Each scene shows the same named points in several views. A view is turned or mirrored, shifted and resized as a whole, has a little noise and may leave points out.
(in the rows, 128 means zero)

Scene 1
View 1
k_507: [ 59 129 112  51 125 107 138  73 128 211 148 104  59 141 105 175  86  96
 142  94 121 122 104 104 144 164 157]
k_605: [ 52  98 140 106 141  88 123  94 104 197 102 148  45 137 134 157  60  76
 159  71 146 150 114  90 113 126 120]
k_758: [ 64  84 161 121 141  97  86 117 107 198  89 144  42 141 154 129  56  81
 144  63 170 149 125  85 126  96 118]
k_328: [ 85 121 161 114 107 113  63  88 118 176  89 114 118 109 150 142  89 107
 105  93 142 123 155  95 185 130 136]
k_964: [ 92 132 130 109  89 106 106  80 112 185 121  99 111 105 116 185 101  94
 120  97 112 118 131  84 142 148 137]
k_551: [ 88 134 130 127  86  86 126  60  97 173 101 125 129  95 110 216  92  84
 140 102  89 129 133  85 124 165 123]
k_295: [104 134 153 103  77 134  45  97 129 175 114  75 131  97 142 144 111 120
  76 101 137 103 161  93 196 130 154]
k_767: [ 58 115 150 118 129  87 111  71  99 172  79 153 100 118 136 175  71  81
 147  94 123 145 135  92 146 149 122]
k_634: [ 85 111 128 120 100  94 123  98 101 198 124 111  65 123 112 182  84  79
 144  75 129 128 107  82  96 124 122]
k_61: [ 48 124  85  29 131  99 183  71 123 235 179 106  23 158  78 198  83  84
 169  84 116 124  77  99 101 170 156]
k_317: [118 155 130 120  44 117  83  73 115 167 126  71 159  79 110 194 130 110
  87 114  96  95 155  87 167 158 150]
k_603: [ 64 132 128  73 115 112 105  70 126 191 122 110  97 124 121 168  91 102
 119 102 123 119 133 103 174 163 157]
k_832: [ 87  98 187 150 120 109  37 106 108 161  57 135 110 107 178 122  74  96
 105  79 164 137 169  87 181 101 119]
k_294: [ 79 127 129 132  98  70 146  52  84 172  91 146 116  99 104 227  81  74
 168  95  85 137 126  85  96 170 109]
k_415: [ 99 102 134 162  81  76 132 102  76 185 107 129  70 103 109 208  73  63
 164  66 119 135 112  67  45 114  96]
k_539: [ 72 104 154 127 119  92 103  93 101 181  86 143  80 119 143 165  68  82
 144  81 138 144 130  86 127 129 119]
k_690: [ 72 110 140  90 121 112  96 103 122 203 125 111  57 131 129 145  80  95
 127  78 154 129 126  95 145 125 141]
View 2
k_317: [123 100 147 125  43  93  86  87 114 119  54 138 104  63  84  97 119 119
 184  94 170 130 162 128 203 147 117]
k_690: [100 116 155 148 115  95 121 148 115 162 131 139 134  82  63 111 112 120
 145 153 141 115 123 134 141 125 115]
k_603: [114 117 155 136  94 121 115 122 124 138  89 148 120  64  81 124 124 105
 141 141 152 113 118 126 146 122 114]
k_832: [ 96 116 211 130 116  57 116 144 149 130 173 162 143 101  56 113  69 104
 160 135 162 128 144 149 204 160 121]
k_294: [118 104 152 138  89 158  64  89 138 160 117 168 148 117 127 122 141 129
 186  93 114 106 143 176 142 138 109]
k_758: [ 95 119 175 154 144  83 123 162 122 176 182 151 156 113  62 112 100 125
 148 158 126 112 126 152 144 136 115]
k_964: [109 107 147 143  92  99  97 122 115 155 112 144 131  94  81 101 117 127
 170 123 139 119 145 147 163 139 118]
k_295: [115 107 171 126  71  61 118 125 117 117  88 138 110  56  53 102  89 105
 157 126 186 132 148 112 204 144 119]
k_539: [102 117 169 142 120 107  97 130 136 161 153 159 152 110  84 116 111 126
 161 131 127 113 133 161 152 142 114]
k_61: [116 119  97 168 113 164 110 131  96 193  82 126 133  71  96 115 172 133
 131 159 100  89  97 134  62  90 104]
k_767: [107 116 180 132 111 128  95 119 147 149 142 169 146 106  99 132 114 114
 157 125 132 109 127 161 155 142 115]
k_551: [112 106 148 135  82 132  71  90 131 148  99 160 133 103 113 114 135 126
 182  95 131 113 144 161 160 141 110]
k_507: [109 116 122 155 109 137 109 135 105 178  95 136 131  74  87 115 149 126
 140 151 119 102 110 133  95 104 110]
k_328: [107 114 184 129  95  83 110 126 136 130 127 153 128  78  66 116  94 105
 153 132 166 124 137 135 189 146 116]
k_415: [102  99 131 154 112 109  73 117 112 196 152 147 158 142  98  83 135 167
 197 105  97 112 158 181 142 145 112]
k_605: [101 119 157 154 135 121 107 142 127 179 157 154 153 110  82 118 123 127
 150 148 116 104 118 161 119 126 112]
k_634: [104 109 136 156 112 106  95 128 112 181 131 140 144 105  83  94 129 140
 171 129 118 113 139 156 132 130 110]
View 3
k_539: [107 131 163 143 151 137 131 146 172 127 112 113 104 109 139 111 141 107
 184 101 179 147 139 116 131 111 101]
k_415: [110 134  96 195 170 111 134 160 195 204 111 136  98 141 134  68 148 113
 159 112 166 153 141 116 129  97 113]
k_294: [101 167 114 145 233  96 129 188 215 176 132 136 122 121 173  64 137 134
 191  90 187 181 117  99 134 130 126]
k_634: [141 132 125 162 166 128 129 145 161 149 103 134  92 131 144 103 152 109
 165 133 163 169 139 128 136 131 103]
k_295: [ 89 142 179 111 121 133  65 113 142  69 113  35 103  97 177 134 193 125
 129 164 182 176 166 155 139 169  82]
k_758: [121 103 179 161 110 161 148 130 147 123  97 128  84 116 108 132 131  87
 187 103 169 129 147 123 127  93  94]
k_507: [198 138 141 134 195 134 138 149 132 116  89 166  90 130 155 117 150 105
 185 147 151 193 131 127 148 166 111]
k_551: [100 167 128 129 207 103 106 167 193 143 125  98 120 113 181  84 160 136
 168 121 186 184 133 117 136 151 112]
k_603: [141 146 176 107 182 135 101 141 139  79 108 105 105 103 175 128 161 118
 176 140 176 189 138 135 141 175 100]
k_690: [145 124 182 126 136 155 127 124 125  80  95 116  91 110 141 141 151  99
 176 137 163 166 147 137 139 144  90]
k_317: [ 88 176 136 115 181  95  50 135 170 108 127  43 116 106 210  98 207 147
 122 169 184 200 154 148 142 194  97]
k_605: [145 118 160 148 159 150 154 149 157 130  96 157  94 121 127 119 126  97
 201 102 170 153 130 113 132 111 108]
k_328: [ 86 137 188 114 131 139  99 125 155  80 114  62 109  95 161 131 166 119
 162 126 187 161 153 135 133 140  91]
View 4
k_294: [141 117 135  85  75 116 104 179  92 118  92 102 152 146  92 150  94 141
 113 137 138 147 155 141 144 171 112]
k_767: [151 118 127  99  77 125 112 157 115 123 115 102 131 139 127 149 118 159
 116 150 143 133 145 116 148 147 129]
k_603: [165 122 117 131  85 144 126 140 117 116 121 125 155 130 121 151 129 160
 146 133 116 149 126 110 161 154 123]
k_690: [141 115 127 145  87 145 127 135 135 119 139 115 136 124 147 157 124 152
 135 153 126 149 146 126 155 144 133]
k_634: [125 113 141 131  85 138 122 152 117 111 125 107 137 123 131 159 103 138
 125 152 130 157 164 153 142 162 124]
k_758: [128 115 131 133  86 136 114 134 142 119 146  97 108 121 171 163 121 152
 114 175 146 136 163 129 141 133 148]
k_605: [130 123 131 121  77 125  94 139 128 110 135 102 131 128 154 162 105 152
 118 165 137 149 168 127 140 149 141]
k_295: [165 104 121 149 100 173 188 148 128 143 118 124 127 128 115 140 154 158
 142 123 127 129 105 123 171 137 117]
k_317: [165 105 131 132  99 164 183 172 100 136  94 127 149 136  72 132 135 146
 142 104 121 140 109 144 167 159  94]
k_551: [149 114 134  97  83 131 130 174  95 125  95 110 148 143  91 147 105 144
 122 129 136 142 143 140 150 166 105]
k_61: [137 133 126 147  67 132  72 127 110  72 132 128 194 119 128 172  90 141
 162 153  88 195 166 131 147 190 125]
k_415: [105 107 158 111  82 129 124 172 106 118 110  89 129 127 120 161  87 124
 104 157 149 152 185 176 129 165 115]
k_964: [144 111 133 129  90 148 144 158 115 125 116 113 140 129 118 149 120 144
 130 141 131 146 141 142 151 154 118]
k_832: [148 104 124 122  98 145 161 152 143 155 129  96  89 136 152 143 149 163
 107 152 164 106 128 116 154 114 138]
k_328: [163 109 122 128  95 151 156 150 128 139 121 114 120 132 130 142 144 163
 128 140 138 124 122 115 164 135 128]
k_539: [137 113 130 113  83 132 119 152 122 127 123 101 121 131 140 156 114 152
 112 157 147 133 153 129 144 145 130]
View 5
k_317: [194  94 121 177 128 196 144  44 199 109  75  71 118 134 185 167 112 138
  73 148 126 122 146 153 111 186 111]
k_415: [143 123 110 133 136 149  77  63 145 157 181 129 108 140 151 111  85 145
 145 122 141 110 126 125 125 135  81]
k_294: [164  95 106 113 152 174 115  59 168 129 159 116 116 120 153 141 110 112
 120 118 132  83 136 130 113 150  89]
k_758: [131 106 137 178 111 130 113 127 113 136 155 129 106 149 106 127 137 140
 140 152 130 148 139 143 103 151 145]
k_507: [156  68 135 179 100 200 104 110 169 137 160 127  82 128 136 154 121 105
 141 118 134 148 173 169 126 151  81]
k_539: [145 106 125 153 129 144 122 100 139 131 149 117 113 139 123 135 133 129
 124 142 131 123 134 137 104 156 129]
k_605: [131  89 133 166 110 152 101 129 126 141 179 143  95 138 107 131 131 117
 154 130 134 141 155 148 114 143 114]
k_328: [162  97 134 176 122 156 153 101 153 111 103  97 115 140 131 155 146 135
  94 156 126 134 141 147  94 175 155]
k_767: [151  92 122 138 139 153 131  96 150 121 145 119 114 129 126 143 139 119
 116 138 125 104 140 139  99 158 127]
k_603: [164  68 133 175 114 191 140 104 170 109 122 109 100 129 137 164 139 108
 105 136 127 134 162 160 108 171 116]
k_551: [170  96 112 132 146 177 126  58 178 124 132 104 114 126 161 145 111 123
 104 128 130  95 140 137 114 160  99]
k_832: [144 119 132 172 132 119 152 107 122 111 103  98 127 153 116 134 155 155
  97 173 126 134 122 132  82 176 182]
k_61: [155  55 134 172  93 218  89 116 174 142 183 143  70 121 141 154 109  92
 157 101 135 146 185 175 138 141  56]
k_295: [179  97 137 201 112 172 158  80 170 108  71  76 115 143 154 164 138 145
  76 170 124 149 147 162 100 192 149]
k_964: [165  98 124 171 122 167 122  77 164 128 125 102 105 139 151 145 115 136
 111 142 127 132 144 147 112 165 114]
k_634: [151 102 124 163 117 165 100  86 152 145 153 120 100 141 145 129 109 137
 132 132 137 136 145 144 118 153 101]

Which points are out of place in each view (at most two, in the order of its rows)? Write - if all are in place.
view 1: k_507, k_964
view 2: -
view 3: k_294, k_690
view 4: -
view 5: k_415, k_605

Scene 2
View 1
k_668: [104  92 118  36 166  50  80 144 150 172 147  85 103 117 101 168 149  83
 177 166 148 104 137 126 174 122  48]
k_243: [115 106 158  98  91 101  94 121 174 165 122 108  97 122 162 203 170 119
 175 146 151 100 147 119 174 132  69]
k_718: [158  57 129 124  59 183 152  87  82 120 113 179 176  79 131 146 143 154
 212 129 125 105 114 142 105 137  92]
k_477: [120 147 117 127  96  79 117 147 134 176 127 137 107 115 171 123 151 136
 138 126 122  94 131 127 164 134  58]
k_399: [155  21 118  52  98 177 147  83  55 111 135 172 186  72  74 154 118 131
 242 138 122 112 112 154  88 130  87]
k_772: [122 114 117  86 115  87 114 137 121 164 135 132 118 107 131 140 143 122
 168 137 127  98 130 137 150 132  63]
k_270: [126  94 137 105 106  98  99 122 160 163 118 113 116 109 152 168 166 111
 174 153 154 100 127 114 168 131  69]
k_182: [136  74 130  80  96 129 122 112 103 142 133 144 140  99 118 164 140 132
 200 133 125 104 128 142 128 133  75]
k_925: [121  89 106  38 140  92 124 140  80 153 151 138 135  97  83 136 117 117
 189 135 110 103 125 153 127 125  59]
k_62: [129 127 123 148 100  89 101 132 167 169 110 117 118 112 183 135 175 117
 145 151 156 100 121 106 182 135  64]
k_844: [125 112 111  79 115  91 126 139  96 157 141 146 128 104 120 130 128 133
 169 127 109  97 129 145 139 130  60]
k_327: [ 99 155 132  95 128  37  83 163 179 193 135  94  74 136 165 161 165 112
 134 144 139  93 147 115 200 129  51]
k_102: [145  71 116  93  98 136 138 106  84 137 129 160 162  86 113 135 134 134
 200 135 124 105 115 142 116 133  76]
k_450: [109 146 118 108 140  31  78 158 188 189 127  84  84 130 167 141 176  94
 130 161 161  97 129 104 204 129  48]
k_214: [129  68 138  82 109 119 103 112 140 147 127 117 128 103 126 182 158 109
 199 154 150 104 130 126 149 130  73]
k_531: [137  93 125 132  97 114 110 116 148 153 111 127 136 101 158 140 168 118
 173 152 158 104 116 111 162 132  71]
k_183: [106 156 126 100 106  64 107 158 143 189 133 125  89 128 165 144 153 132
 136 123 119  95 142 133 173 136  57]
k_643: [131 100 141 114  81 125 115 119 139 154 117 137 124 107 156 170 161 132
 179 138 137 101 130 128 151 135  75]
k_695: [119 126 129  84  90 109 136 137  88 163 137 162 119 109 136 146 123 154
 168 106  93  99 140 155 130 137  62]
View 2
k_214: [154 158  92 127 140 120 135 126 142 115 108 127 114 121 131 141 128 176
 103 102 124 105 137 111 127 135 113]
k_531: [176 137  99 125 126 134 135 110 148 128 110 105 118 130 146 120 147 153
 124 108 127 116 117 117 108 128 112]
k_477: [161 124  51 133 137 137 130  92 152 142 105 111 120 172 140  84 145 152
 179 112 139  86 121 137 129 118 145]
k_643: [163 142  81 128 145 128 129 104 147 107 110 124 110 133 138 119 145 161
 124  87 136  93 126 102 128 136 130]
k_327: [119 159  16 146 117 123 129 131 158 177  88 123 146 171 135 111 122 175
 186 118 105  88 153 185 129 121 123]
k_695: [147 139  84 121 177 120 133  77 138 105 119 140  86 173 121  95 133 173
 162 105 179  79 119 100 171 126 177]
k_102: [178 140 149 105 172 119 142  83 131 103 131 127  75 138 123 118 137 169
 105 119 175 114 106  78 157 127 146]
k_270: [154 151  78 130 126 127 130 126 147 134 106 119 126 130 139 128 134 168
 124 109 115 106 139 130 117 129 109]
k_844: [153 147 102 116 165 121 139  90 136 132 117 131  91 170 121 103 127 177
 150 132 167 103 119 118 162 119 158]
k_450: [134 159  34 144 103 130 135 137 159 186  89 110 151 165 141 108 128 167
 180 138  93 109 147 194 110 114 106]
k_772: [146 151  90 121 152 118 135 104 139 136 113 132 102 163 123 109 127 176
 150 128 150 102 128 130 152 122 140]
k_668: [110 192  89 129 138 102 147 150 141 175  99 146 118 156 110 147  99 200
 138 158 117 120 161 170 157 122 114]
k_718: [204 124 154 102 176 130 139  69 130  63 138 120  71 114 133 114 156 155
  84  81 184 103  92  40 141 138 148]
k_62: [160 132  57 138 110 137 130 115 157 158 100  99 138 148 150 105 143 151
 157 117 106 107 131 156 100 123 109]
k_243: [138 156  45 140 129 125 127 134 154 116  94 132 131 127 136 135 132 172
 126  83 109  84 152 124 120 140 114]
k_182: [160 154 121 113 168 114 139 101 135 100 123 137  85 135 122 130 129 176
 107 107 164 103 121  86 157 132 139]
k_925: [135 166 130 108 182 104 151  98 123 134 124 145  75 168 104 121 114 194
 138 158 176 114 125 123 186 118 158]
k_399: [178 161 200  90 199 102 148  84 115  73 146 148  47 115 109 147 124 188
  59 119 200 123 107  45 180 135 151]
View 3
k_182: [129  91 124 102 148 123 107 158 119 150 104 128 135 127  88 136 151 142
  94 117 107 131 106  69 165 182 137]
k_643: [116 113 125 121 125 110 117 140 140 116 105 134 125 132  70 112 146 145
 114 124 101 111 115  71 144 191 130]
k_718: [126  57 100  96 178  95  87 129 145 149  81 131 125 121  69 141 121 142
  85 113 115 122  72  24 167 152 155]
k_531: [125 123 135 107 113 103 105 126 151 110 103 141 136 142  69 115 145 123
 114 121 103 100 110  95 118 180 133]
k_183: [122 132 136 158  94 123 148 138 123 109 134 136  98 152  66 105 184 159
 102 117 104 101 117 139 140 224 103]
k_450: [125 171 163 136  60 125 141 139 133  89 135 145 134 164  77 106 183 127
 131 122  95  95 140 170 103 221 105]
k_925: [151  88 134 109 143 150 119 170  90 175 127 132 133 146 107 156 175 139
  75 103 115 146  98 118 169 197 125]
k_399: [146  47 112  69 195 128  76 167 107 191  88 124 153 118 106 166 131 132
  73 108 116 153  84  29 190 152 160]
k_772: [134 116 134 125 120 127 122 145 116 135 124 134 124 147  81 130 170 142
  97 113 106 118 108 117 146 200 120]
k_477: [124 122 126 151 100 106 136 116 137 109 125 141  97 152  59 112 172 150
  98 115 104  96  96 129 132 205 112]
k_844: [137  96 125 134 133 127 120 146 110 150 123 132 112 144  82 141 173 145
  80 107 112 126  94 114 161 197 125]
k_270: [121 135 142 108 105 119 116 148 135 109 109 136 141 142  77 110 152 130
 127 126  98 109 132  96 127 194 127]
k_214: [120 118 139  91 129 124 107 169 124 129 108 129 154 131  89 121 146 133
 120 124 100 124 133  75 144 189 136]
k_668: [137 151 167 101  97 161 134 189  94 135 136 134 166 153 108 128 184 123
 116 118  99 138 152 146 139 217 114]
k_62: [117 142 141 127  90  99 122 114 157  87 112 147 123 148  60 106 159 132
 122 122 100  90 113 118 109 195 120]
k_327: [115 164 157 149  67 132 152 149 121  93 138 138 119 157  73  95 187 143
 127 127  95 100 146 156 121 234  97]
k_102: [140  64 110 106 168 118  97 142 120 170 100 132 121 129  84 151 148 142
  71 103 117 135  74  68 172 167 144]
k_695: [128  84 113 147 140 121 130 143 111 148 124 127  90 139  71 132 171 168
  76 109 110 125  89  94 175 201 117]
View 4
k_531: [145 126 139 140 135 124 140 146  93 136 148 141 115 130 125 130 152 134
 135 137 169 100 132  95 133 108 142]
k_182: [137 136 129 129 144 155 124 125  87 125 153 126 122 150 149  91 161 130
 117 126 107 115 108 109 108 115 118]
k_668: [154 122  62 128 154 132 139 110 109 161 136 137  74 157 142 143 188 129
 122 160 106 109 155 118 138  67 113]
k_643: [135 135 128 146 139 153 140 141  99 127 144 139 109 138 135 101 149 129
 129 115 129 116 126  88 130 113 141]
k_477: [158 138 121 128 143 154 162 143 123 151 148 153 101 136 148 121 160 158
 129 121 132 107 137  85 168 134 164]
k_718: [124 144 177 128 136 156 112 139  62 102 165 120 158 143 146  64 145 128
 117 112 126 113  85 108  87 146 125]
k_102: [139 142 146 115 147 148 116 128  79 122 163 123 138 151 156  89 164 139
 111 132 115 105  99 120 101 134 121]
k_183: [159 138 101 133 146 160 167 136 128 160 140 155  84 142 153 123 165 157
 129 122 114 112 147  84 172 118 160]
k_327: [159 128  72 139 149 149 169 132 134 169 132 155  62 142 143 146 171 148
 130 137 112 117 162  86 179  90 153]
k_844: [153 142 119 112 153 154 139 125 103 143 155 136 115 152 166 106 172 154
 113 134 103 110 117 115 136 130 136]
k_243: [137 123  99 166 137 157 145 136 108 136 130 144  85 136 124 112 149 120
 134 114 122 125 144  76 139  82 140]
k_399: [125 142 152 110 152 150  89 114  56 103 168 103 155 163 160  67 169 121
 103 134  92 109  78 140  63 122  89]
k_270: [141 124 110 150 140 138 141 138 101 138 138 140  99 137 127 124 156 126
 132 129 138 113 140  90 134  91 135]
k_450: [164 122  84 144 142 132 169 135 129 174 133 162  70 134 129 163 171 147
 138 146 146 105 170  86 178  84 157]
k_925: [153 139 105 100 156 149 126 111  93 145 159 127 113 166 173 104 191 149
 106 149  83 106 114 134 120 120 116]
k_214: [136 128 111 146 145 143 124 126  87 130 142 129 106 144 130 106 160 114
 122 132 122 115 126 105 110  84 115]
k_695: [147 149 124 114 152 173 145 129 110 135 155 137 115 153 169  87 164 157
 114 117  88 119 113 101 138 146 145]
k_62: [151 126 127 148 134 136 159 148 111 145 141 152 100 128 125 134 149 142
 138 126 163 107 147  79 158 110 160]
k_772: [153 136 109 122 147 148 144 127 107 146 149 141 104 148 155 116 172 146
 119 137 113 111 129 107 140 116 137]
View 5
k_399: [205 173 112 210 120 101 213 135 180 153 172 136 211 161  60 166 120 180
 115  52 161 157 153 107 115 164 166]
k_477: [126 123 131 176  98 114 168 173 127 124 103  57 100 164  97 156  99 128
 170 132 122  99 111 162 100 118 106]
k_844: [164 143 131 203 100 124 182 152 137 112 121  89 135 158  81 168 107 140
 151 115 138 111 132 138  89 141 118]
k_183: [120 127 138 181  91 130 155 164 115 100  99  62  97 156 101 175  89 129
 163 147 131  83 121 163 105 123 103]
k_531: [127 141 118 144 113  99 166 182 139 155 135  94 133 160 103 159 129 156
 153 123 108 121 115 156 123 120 125]
k_718: [164 149 101 192 126  78 213 160 182 178 158  89 175 184  76 143 108 164
 149  45 150 148 133 133 131 138 158]
k_668: [149 157 148 159  94 147 138 154  97  80 120 136 139 117 103 207 129 160
 118 177 117  93 135 144 103 148 111]
k_695: [157 135 128 215 100 117 192 148 144 111 119  65 128 168  77 167  80 138
 155  93 159 106 136 144 102 140 121]
k_243: [103 135 127 142 109 107 142 178 124 119 129  90 124 146 116 199  96 165
 140 137 132  87 129 173 159 129 126]
k_450: [107 129 145 136  93 135 124 181  92 102  96  85  94 136 121 182 129 134
 156 192  93  85 112 171 106 117  94]
k_772: [150 142 134 184 102 124 169 158 129 113 120  95 131 153  89 172 113 143
 147 131 127 110 126 147 101 137 117]
k_182: [147 149 122 181 108 106 175 160 146 128 143 102 153 158  90 180 106 165
 137 100 145 114 133 146 129 143 135]
k_62: [108 125 124 137 106 106 151 190 127 145 115  73 110 157 112 155 124 140
 163 145 100 106 104 170 123 110 109]
k_270: [122 142 126 144 109 107 151 177 129 131 133  99 134 149 109 181 120 162
 142 139 117 104 122 160 136 130 125]
k_214: [138 153 124 154 115 110 158 166 137 130 145 117 157 145  98 193 121 174
 129 121 135 113 135 150 140 145 136]
k_925: [190 161 139 211  98 135 185 135 133  98 126 115 157 145  73 178 116 151
 131 117 142 115 143 120  79 156 125]
k_643: [127 136 121 164 111  96 169 173 144 140 136  81 138 163 100 173 102 158
 148 107 137 109 124 160 136 128 133]
k_327: [105 127 144 149  91 136 127 175  94  88  98  77  90 136 114 194 106 136
 153 182 113  73 117 171 114 124  98]
k_102: [177 153 118 194 116 105 198 153 162 148 143 107 166 164  76 154 119 158
 141  82 142 136 133 131 107 143 142]
View 6
k_844: [157 170 112 142 161 165 162 174 150 134 126 126 124 128 140 138 128  94
 106 145 122 136  96  98 116 114 116]
k_399: [152 152  86 170 158 141 142 235 128 182 108 117 170 150  64 181 104  37
  75 163  92 142 132   9 116 172 105]
k_183: [150 177 126 139 130 164 150 143 158 112 134 112 101 121 189 118 138 129
 141 137 139 136  98 155 128  72 122]
k_243: [125 144 118 177  82 117  93 151 138 130 127  88 140 122 177 130  98 120
 165 138 129 134 158 139 127  71 100]
k_62: [ 78 147 136 119 115 142 130 147 158 119 126 123 102 123 165 143 120 139
 160 134 134 145 127 156 128  86 131]
k_668: [165 147 117 179 131 139 141 138 116 105 126 124 136  68 179 102  59 116
 129 167 143 131 120 129  87  96  63]
k_270: [105 145 122 151 110 132 116 160 142 127 120 114 129 118 159 143  97 120
 149 144 128 141 140 131 120  95 110]
k_102: [131 154 106 143 155 150 151 201 146 153 116 120 142 144 100 165 122  76
 101 150 106 141 119  59 124 143 121]
k_695: [176 184 105 145 152 169 161 183 161 142 131 109 119 151 143 137 158  88
 109 136 118 137  95  97 133  98 132]
k_925: [185 170 104 162 168 163 172 181 137 135 123 128 136 110 130 130 106  81
  87 163 121 135  93  76  97 133  89]
k_718: [103 157 100 137 139 141 127 227 153 180 109 110 144 179  74 195 142  64
 108 133  96 147 137  45 143 150 143]
k_214: [124 141 110 170 113 124 116 177 132 141 116 106 146 120 136 146  90  98
 135 149 122 139 145  97 119 113  98]
k_643: [116 158 114 146 116 136 120 176 153 143 122 106 130 148 142 152 126 106
 141 134 117 139 136 112 138  99 127]
k_450: [112 146 143 135 117 146 144 114 145  90 132 129 102  81 207 104  89 159
 163 150 151 139 113 187 107  70 101]
k_772: [146 163 117 144 143 160 150 164 147 127 128 122 125 116 150 132 115 107
 126 147 128 135 105 116 119 105 108]
k_531: [ 83 141 127 131 123 136 126 169 149 132 119 120 119 127 137 157 108 120
 147 139 123 148 136 122 129 109 123]

Which points are out of place in each view (at most two, in the order of its rows)? Write - if all are in place.
view 1: -
view 2: k_214, k_62
view 3: k_102
view 4: k_531, k_327
view 5: k_182
view 6: k_243
